A landscape with many valleys, sampled at points; each row gives a point and its height.
A ball rolls from a point to the lowest of its 2 nearest points, and stops where none of them is lower. Distance is the straight distance between rows; heights are no part of it.
J39: [ -3  20 -48   0  12  21 -23 -23 -36   5 -12  22  18   2  40 -54 -27 -46
   3   1  -8   6 -11  22]  h=46.4
J24: [ -1  -2 -16   6  34 -41  11 -40  10   1  10  39  40  10  -9 -21 -11  14
 -36  -8  -1 -32  40  10]  h=26.9
J669: [  7 -23 -13  -3 -28 -10  10   9  42  13   6   0  -8 -16 -32  43  11  21
  -4  18 -23 -16  10  -6]  h=76.8
J420: [ 29  36 -38   6  13  27 -13 -34 -40 -24  31  19  -1   9  23  -6 -13 -33
 -17  -7  13  31 -20   4]  h=60.0
J732: [ 13   4 -36  31  19 -11 -10 -17 -23  -5  25   5  18  23  11 -18  22 -34
   5  17  -9  22  19   5]  h=43.8
J672: [ -9 -13  17   4  15 -10   5   3  14 -19 -29 -30 -23   9  -7   1  39  -4
 -19  11  13 -24   6   4]  h=30.8
J520: [ -3  -8   7 -14 -11  15 -10 -14  48   0  30 -10 -16  -9 -10  -9 -13   8
  -9  -1  18  18 -12 -20]  h=45.2
J344: [ -3  19  14  12   5  14 -35   6  -6 -13  22  -9  -1  18 -11  -3  -7 -21
 -18 -21   3  20 -18 -27]  h=90.1
J760: [ 21 -21   2   9 -15  32  -7  -3  38   4  17 -31 -27   6 -12  10  -1  23
   1   0  -3   0  -3 -21]  h=36.7
J59: [ 13   7  -9  19   9  22   7  -1 -42 -47  23 -31 -16  30   7  17  29 -25
   6 -21 -16   3  12  -8]  h=48.6
J419: [-14   3 -13  -6  -3  15 -19 -13  28 -11  31   7   8 -15   8 -38 -18  -9
  -7 -14  32  15  -9  -7]  h=51.9
J61: [  7 -24 -11 -23 -14 -14  40   3  24   1  17   1  -5  -3  -6  24  17  12
  11  17  -8  -4   6 -11]  h=75.1
J936: [ 23   1  10  36  11   4 -19   7 -18  -5   5 -36 -31   6  -6  -8  23   0
  -3  -4   4  -3  -3 -22]  h=35.6
J935: [ 22  23  -1 -29  12  33  21   4  -4 -43  13 -19 -14  -7 -25  10  13 -12
 -10 -27  22  23   0   9]  h=67.0
J488: [ -5  24  26 -12   4  35 -33   1 -10  -9   2   8  -8  19 -15  38 -13 -16
 -22 -30  -8   6 -30 -15]  h=88.0
J811: [  9  10  32 -21   8  47 -21  21 -23 -17 -31 -18 -36  -3 -31  51   6  -1
   4 -40   8 -16   2  29]  h=43.2
J312: [  4  -1  25   6 -18  -4  18  -6  48  -3   2  -1  24  28   2  13 -10  40
 -26  -4   6 -14  27  14]  h=58.8
J557: [  0  -3  21   4  26  -5   6 -22  18 -20  19  16  16  -3   2  -3  28  -4
 -11  44 -28 -14  34 -11]  h=51.4
J508: [-23  -3   5  -5  -9 -33  25 -21  22  19   0  20  25  -6 -18  22 -29  25
 -49 -23 -16 -26  10 -20]  h=66.4
J804: [  6  -3 -12 -18  -1  31  12 -15 -26  -3  19  -3 -17   9  18  24  -6 -15
  18  -2  -9  25 -32 -29]  h=13.1
J265: [ 11 -16 -15  -4  -2 -28   6  -1  -9   0  19  22  11   9  19  -9 -13  20
  24  20 -14  -9 -23 -20]  h=43.1
J115: [  4 -17 -17  13 -32  16 -15  26  10  25  12 -21  -7   0 -21  30 -10   0
  10 -36  -4  16  -9  -7]  h=38.6
J819: [  6 -27  -7  -6 -15  57 -12  16  34  29  -8 -16 -15 -22 -35  36   8  16
  15  11 -14  -3   1  32]  h=79.7
J579: [ -4  -7  -8  14 -33 -12   7  24  -1  21  16  13  12 -39 -13  12 -22  14
  43   5 -13  -2 -24 -24]  h=35.5
J225: [-17  33  -9  -1  -8   4   8   2   0   2  -3   9  23 -29  22 -41 -13 -25
   5  -6   8  20  -8   4]  h=56.3
J895: [  8 -10  15 -12  51 -15  -5 -20   5  -6  -8  16   5  -6   2 -29  18 -13
   0  37  -7  -7  35  -6]  h=53.4
J8: [-28  -5  34 -31 -10  -3 -28  -3  17  16  -1   9 -28  17 -11  12 -20  -6
  -9 -10  10  10 -15 -14]  h=43.6
J438: [  2 -27 -17   5 -24  13  -3  27  24  15   0  -5  -6 -24 -38  42  16  14
  24  23 -10   0 -16  11]  h=78.3
J221: [  2  -5   9  14  -1   3  -7 -14  17 -12  22  -3   3  23  15  -2  25   0
   2  35 -10   2   6  -9]  h=48.8
J729: [-11  44 -26 -20  -4   4  11 -13 -44   3  -3  11 -28 -31  24 -37 -30 -47
   6  -5  -1  16 -13   2]  h=64.0
J989: [ -9   9  -2 -28  -9  -2   0 -29   4   8   2  34  16  -7  46 -27 -13   3
  11  14  18   2  15  10]  h=58.0
J993: [  1  -7  24   0   7 -19 -20   1   2   6 -24 -19 -38   8  -6  11  24   2
 -19  30   6  -7 -21  -8]  h=26.4
J355: [ -6  -4  20  28 -22 -12   0  23  15 -24   7 -21 -15  18 -17  25  20  -3
  -1  -4 -18 -26  36  -7]  h=25.2
J131: [ -6   5 -32 -19  -4  -6   6 -25 -27  17   8  11 -26 -24  39 -44 -30 -20
  15  -2   2   0  -2  -7]  h=66.1
J349: [-13  15 -28  20 -14 -11  -6 -16   5  10  11  36  17 -22  43 -66 -32   8
 -12   0  15 -29  21  10]  h=40.3
J259: [  1  -5  22   9  24 -20 -18  -6   2 -20 -15   6  13  32   8 -18  28   0
 -17  36  18  -7  13  24]  h=25.1
J649: [-18  14 -38   9   6  -3 -18 -22 -10  11   2  40  25 -14  44 -55 -28 -26
   5  11 -13 -11  19  11]  h=43.7
J179: [  9 -16   2  17  12 -12   1  15   0  12   0 -24 -11 -17 -29 -10   5  15
  -2 -11  12   0  -5 -18]  h=40.6
J232: [  0  -4  -8  15  -7 -37   7  -1   9   4  27  22  14 -20 -10  -2 -21  25
  10   2 -16 -11  -8 -35]  h=41.9
J990: [-10 -17   2 -19  -7 -41  19  21   1  32 -19  11  10 -14 -29  26  -2  11
   1 -20 -15 -14  14  -6]  h=72.2
J65: [  6 -19  -8  23 -18  22 -23  35   0   5  -2 -38 -27   4 -34  30  21   0
  -3 -34  -5  -7  13  12]  h=31.1
J788: [ 10  29 -25   5   9  17 -26 -31 -13 -11  27   8   8 -12  19 -29  -9 -28
 -23 -15  32  28  -5   1]  h=56.7
J641: [  8  -8  28 -11  -3  16  17  17   1  -7  -1 -17   0  14   6   6  10  18
  14 -10   7   3  10   3]  h=52.0
J246: [  3   0  28 -11   6  71 -35   8   1   3  -5  -5   2  -2 -26  32 -13   7
  -6 -40 -12   4  -8  -9]  h=85.4
J748: [ -5  -7   6   9 -17  20  -2  15  28  17 -12   0  21 -16   0   5  -7  23
   8  -3  -2   0 -29  -7]  h=45.6
J222: [  1  41 -27 -20   7  16  16 -10 -40  -6 -11   1   3 -19  18  -7 -11 -41
   3  -1  10  41 -33   7]  h=61.8
J618: [ -9 -21  25   0  30 -18  -9 -17  15   9  -2  14  12  29  11 -30 -19  25
 -19  -2  15 -16   3  -6]  h=28.2
J913: [ -3   6   6   5  -2  34   9   2  -9 -49  -8 -39 -38  17   4  30  39 -23
   8  -6 -10 -12  -2   5]  h=51.1
J892: [ 18  10   9 -22   2  30  11  28   5 -22  -3 -21 -19 -10 -42  29   9  -4
  23  -2  23  18 -16  11]  h=69.5
J837: [-27   3  29 -15 -13 -26 -15  -5  13  29  -3  27  -9  -3  12  -5 -40   9
   1   4  -3 -12 -16 -22]  h=50.6
J884: [-14   9 -38 -24 -32  24  25  17 -22   6  -3  -1 -15 -31  16 -12 -23 -10
  20 -30  13  11 -35   2]  h=69.9
J271: [ -7  22  -2 -11  17 -21   1  -4 -18  -4  -6  17  22  -5  15 -40 -17 -23
  18  12  -9  27   5  11]  h=58.3
J83: [-24   6 -45 -21 -17   8  35  -6 -25   7   5  12 -17 -28  38 -31 -12 -14
  23   6  11   1 -31   1]  h=68.0
J353: [ 10   6  -6  19   5  15  -9 -18 -22 -25  20 -14  -7  35  24   1  33 -25
  -1  12 -10   7  22  -5]  h=46.2
J45: [-11 -17  10  10  20 -42  18  -9  20  -8 -10   1   0   7  -7   9  31   9
 -42  16  -3 -33  18  12]  h=25.8
J923: [ -1  -6   1 -15  12 -35  20 -17  14 -13  11  30  32   2  -7  -5  -6  28
 -11  20  -9 -24  14   8]  h=34.2
J384: [-24   0  31   8  -7   1 -18   8   6 -34  12 -22 -19  40 -19   9  12 -17
 -11 -14   4 -11  19  -3]  h=31.0
J394: [  4  -1   9   4  13 -49   9 -11   3   8 -18   4   8  19  10  -3  22  -1
 -36  34  -4   4  10  17]  h=20.5
J283: [  0  24 -31  24 -23 -42  19 -10 -16  24 -11   4  21  -4  37 -23 -19 -15
 -18   4 -15  16  -5  16]  h=30.9
J43: [  3 -18  13  -9 -14   2 -17  16  10  31 -26 -18 -33  -7 -25  30  10  12
 -13   8  10  -1  -9   7]  h=32.6
J322: [ -7 -13 -16   6 -23   3  11  20 -16  21  -4  -6  12 -12  -5  36  -9   4
  44  19 -13  18 -26 -14]  h=30.1
J443: [ -3   5 -27  -6 -11   9   6   8 -49  16  -6  -6 -11  -2   9  25 -16 -11
  30  -5 -11  30 -41 -17]  h=23.4
J864: [ -3  -8   6  12  -2   1   1  -6  24 -40  -8 -26 -19  26  13  -1  47  -9
  -6  26  16 -22  26  28]  h=34.0
J364: [ 23 -30  16  20  -1  -5   4  20  11  10 -17 -23  -8 -13 -29  12   5  42
  11  -4   6 -28   2  -2]  h=44.8
J528: [-18  21 -24  18 -17 -41  16 -10  -7  14   3  19  17 -34  30 -46 -33   2
 -26 -13  -3 -20   5  11]  h=36.0
J697: [ 29  -4  -9  14  22   2  -8 -13 -20 -15   8  16  31  16  27 -24   9  14
  26  17  23   3  15  15]  h=39.4
J651: [  5  -5 -22   3   3 -31  -5 -23   1  -4  15  43  32   7  18 -27 -17  22
   7  28  -4 -22   3  11]  h=38.9
J112: [  0  -5 -15   7 -28  -1  18  21   4  24   8 -10  22   7  10  23  -5   8
   4 -29 -14  18   7 -16]  h=44.9
J50: [  4  -3   6 -25  25   2  -5 -32  23  -5   6  33  15 -13  10 -23   5   9
  16  23  26  -1  44   6]  h=55.8
J838: [ 23  29 -19  -9  15  36  30  -4 -22 -27   9 -11   3 -20   0   9   2 -20
  -7 -17  23  40 -26   6]  h=64.4
J925: [ -2  -8   5  30 -17 -21   4  38 -11  13 -11 -13  -4   1 -23  36  29   1
   7  -4 -22 -10  25   1]  h=20.0
J746: [  3 -21 -13 -22   6 -52  35  12   2  11   2  15   0 -13 -18   5   5   2
  13   4  -8  -6  -3  -8]  h=73.5
J441: [ 15  11 -26  17  22 -15 -24 -10 -13   0  10  33  36  21   9 -24   7 -19
  15  33  13   9  32  12]  h=41.8
J620: [ 13  -1  -1 -21 -12  54  -2  -4  14   0  15 -13 -27  -7 -10  24  -3   6
  15 -10  -5  14 -22 -21]  h=27.0
J414: [  8 -10  -1 -13  18  -6 -10  -9  -8  -6  -3   2   8  20  21 -29   0  15
  -3   1  27   8 -17   7]  h=35.3
J395: [ -6   7 -15  -4  -4 -62  -3 -12 -10  19 -11  11   3  21  24 -22  -9 -16
 -29  15   5  17   7  23]  h=25.9
J191: [-15  53  -9  -8   2  25  -6  -2 -16 -23   2  22  19 -13  32 -28 -25 -40
 -12 -14   4  26 -37  13]  h=59.1
J911: [ 24 -20   7  25  -6  29   3  21   0  21 -24 -22   5 -18  -3  17  10  33
  18  10   2  -6 -25   0]  h=48.4
J378: [ 14 -19   5   6   3  79 -14   7   8  25 -24 -22 -15 -26 -23  40  17  12
   4 -15  -7   7  -6  15]  h=81.3
J769: [-24   7  27 -14  -1 -29 -26   8   6  -8   9   4 -13  39  -9  -1  -1 -12
 -13   2  12   8   5  -1]  h=36.6
J459: [-12   5  16   4  -1 -18  31 -17  46   4  -1   8  29 -16  -7   0 -18  27
 -37 -11   6  -6  25  -5]  h=62.5
J948: [ -3 -22   1  38 -25  10 -14  30  14   4 -20 -28 -18  -9 -35  34  26  17
   9 -12 -13 -34  37  29]  h=25.5
J445: [  0   7  -3 -14  -4  12  -6   8  -2  -7  -3   7   8   3   8 -10 -13   6
   8  -1  12  17 -44  -1]  h=40.2
J350: [ -1  -8   0 -11   2   5  18  31  -3 -24   1 -14  -2  -2 -26  13  36  -7
  34  22  10  13 -17   5]  h=71.1
J975: [ 16   2  15  20  19 -24   0   3 -39  -4  -8 -30 -19  25  11  -7  10 -11
   6  -2 -22  -7  11 -14]  h=31.6
J377: [  4 -11  29  -7  -4  35 -26  21 -18  18 -44 -26 -34  -3 -27  41  20  15
  11  -4  11  -8  -2  30]  h=38.2
J942: [  1   1  40 -26  10  41   7  22   1 -17 -22 -21 -11  14 -24  22   2   4
  11 -36  10  -8  12   1]  h=48.2
J324: [ -1  16  28   0  28 -29   1  18 -16   4 -16   2  26  12  -2 -15 -16 -18
   7  15 -31  23   1   2]  h=59.9
J698: [ -3 -15   4  -4  11 -38  13  22 -10  -4  -3  -3  -4  11 -24   4  25   1
  25  25  -8   0 -18   1]  h=72.1
J695: [  4 -10  18   4  31  57 -20   9 -12  18 -27 -19  -5 -23 -30  21   9  -3
  -2 -35  -6   3  -6 -20]  h=83.2
J836: [ -3 -11  46   7   0   8  11  22  34 -14 -14 -20   5  27 -22   0  -4  28
  -6 -15  12 -20  22  17]  h=55.3
J924: [-11  -6  -6 -16 -12 -30  36 -11   8  33 -10  24  19 -27   4  16 -13  19
 -15 -24 -36 -15   2 -18]  h=69.7
J639: [ 14   4  27  31   7 -47 -11  -3  -3 -26   3   1   5  29  -2   0  15  16
   0  37  -5 -25  11   5]  h=28.9
J55: [-31  11  18 -21 -20 -21   7 -16  12  22 -18  25   2  -9  41 -30 -37  15
  -5   5   4 -14  -1   1]  h=54.7
J918: [-13  -3   0   4  15 -27   4 -30   1  15   3  26  29  10  18 -36 -20   6
 -28 -23  -3  -8  28   0]  h=17.7

Where does a ball stop that starts at each point below?
J55 => J925
J39 => J394
J924 => J993
J420 => J804

Call two points neighbours if one is among the 2 nearest of the other. Go from one point of each pair to the other, from neighbour to neighbour, staying as low as possible. Name the highest point that can't be avoided.
J993 / J394 => J672
J804 / J918 => J265
J975 / J918 => J353
